Points, in no order, along strands that fork and pass close to each other.
(in the rows, 100 means zero)
Two points are linked if the straight distance between their rows is under 45.6. Some points are linked to none.
K414: [87, 106, 156, 88, 42, 93, 87, 97, 117, 176, 86]
K582: [137, 142, 83, 107, 113, 126, 107, 64, 92, 68, 112]
K484: [113, 122, 81, 98, 118, 110, 97, 109, 91, 77, 103]
K411: [106, 117, 98, 75, 70, 84, 88, 101, 107, 133, 86]
K508: [139, 120, 67, 101, 98, 105, 103, 75, 104, 93, 81]
K696: [67, 109, 141, 81, 62, 73, 99, 119, 104, 157, 97]
K346: [96, 102, 85, 76, 87, 77, 84, 111, 102, 114, 90]
K294: [113, 69, 100, 125, 150, 135, 109, 133, 103, 39, 127]
K523: [101, 78, 70, 95, 118, 93, 91, 122, 96, 82, 91]
K362: [84, 26, 74, 117, 98, 85, 105, 84, 105, 97, 80]
K101: [120, 72, 54, 128, 117, 125, 103, 100, 97, 72, 89]
K786: [88, 52, 99, 99, 104, 61, 111, 70, 112, 105, 74]
K679: [96, 132, 124, 90, 63, 103, 105, 124, 91, 155, 93]
K878: [107, 134, 97, 95, 121, 121, 92, 105, 86, 67, 125]
K349: [87, 43, 101, 116, 104, 59, 112, 56, 118, 107, 76]
K833: [95, 159, 126, 99, 107, 133, 103, 91, 70, 77, 147]
K759: [95, 144, 103, 89, 80, 107, 98, 127, 90, 133, 107]
K519: [63, 92, 158, 82, 101, 40, 107, 71, 131, 126, 94]
K603: [130, 146, 96, 91, 100, 108, 128, 86, 95, 91, 92]
K451: [92, 96, 66, 83, 105, 90, 58, 135, 98, 101, 108]
K246: [108, 165, 125, 102, 108, 132, 117, 75, 73, 74, 136]
K654: [125, 158, 104, 100, 109, 128, 109, 60, 82, 66, 128]
K334: [108, 103, 76, 91, 114, 97, 99, 114, 94, 84, 91]
K49: [74, 21, 89, 132, 99, 77, 118, 62, 112, 102, 77]
K682: [97, 34, 55, 121, 102, 104, 97, 100, 104, 93, 81]
K485: [84, 68, 117, 84, 105, 55, 118, 81, 107, 105, 78]
K919: [97, 68, 76, 94, 131, 101, 86, 143, 99, 71, 101]
K249: [90, 154, 112, 105, 82, 119, 98, 131, 79, 132, 121]
K3: [137, 122, 70, 114, 114, 121, 107, 72, 99, 73, 96]
K551: [77, 103, 176, 89, 49, 83, 88, 85, 125, 166, 89]
K510: [75, 111, 87, 76, 77, 85, 67, 141, 94, 135, 106]
K177: [100, 59, 80, 109, 140, 115, 89, 149, 101, 58, 111]
K619: [121, 69, 73, 147, 129, 149, 118, 100, 107, 51, 107]
K324: [117, 58, 59, 140, 111, 140, 112, 98, 105, 62, 93]
K367: [113, 54, 48, 122, 100, 114, 91, 98, 104, 88, 83]
K789: [131, 88, 85, 142, 132, 147, 124, 81, 95, 43, 111]
K288: [86, 114, 142, 88, 50, 92, 97, 112, 103, 170, 89]
K369: [73, 104, 174, 83, 62, 65, 90, 73, 133, 151, 89]
K84: [67, 96, 137, 68, 82, 58, 103, 111, 104, 137, 93]
K859: [108, 73, 91, 118, 149, 129, 91, 140, 103, 44, 126]
K674: [67, 71, 124, 75, 107, 46, 112, 96, 106, 111, 87]
K522: [124, 100, 87, 118, 137, 127, 117, 97, 93, 48, 107]
K304: [135, 111, 73, 92, 86, 93, 99, 77, 110, 112, 78]
K840: [97, 165, 119, 111, 83, 130, 98, 116, 74, 132, 130]
K825: [114, 114, 101, 105, 141, 127, 106, 106, 89, 47, 124]
K498: [87, 101, 83, 75, 86, 77, 73, 129, 99, 115, 98]
K382: [60, 83, 144, 75, 96, 45, 98, 96, 116, 129, 94]
K542: [91, 164, 124, 110, 94, 137, 98, 99, 69, 106, 141]
K950: [121, 108, 94, 80, 70, 81, 92, 79, 113, 126, 77]

A fork is a point with three links, a tip a point with one. Leave the first point through the second and follow the links. Name the first fork or tip that comes.
K362 / K49: K382
K334 / K523: K294
K508 / K304: K498
K369 / K551: K288
K288 / K414: K369

A fork is a point with three links. Follow the links from the first point to the second and name the forks in between, in order.
K510 / K950: K498
K288 / K349: K382
K786 / K414: K382 K288
K542 / K551: K288

Name the points in between on the shortest way along the links from the first point to the second, in order.
K679 / K674: K288 K696 K84 K382
K485 / K49: K786 K349
K49 / K367: K362 K682
K246 / K950: K654 K582 K3 K508 K304
K334 / K522: K484 K878 K825
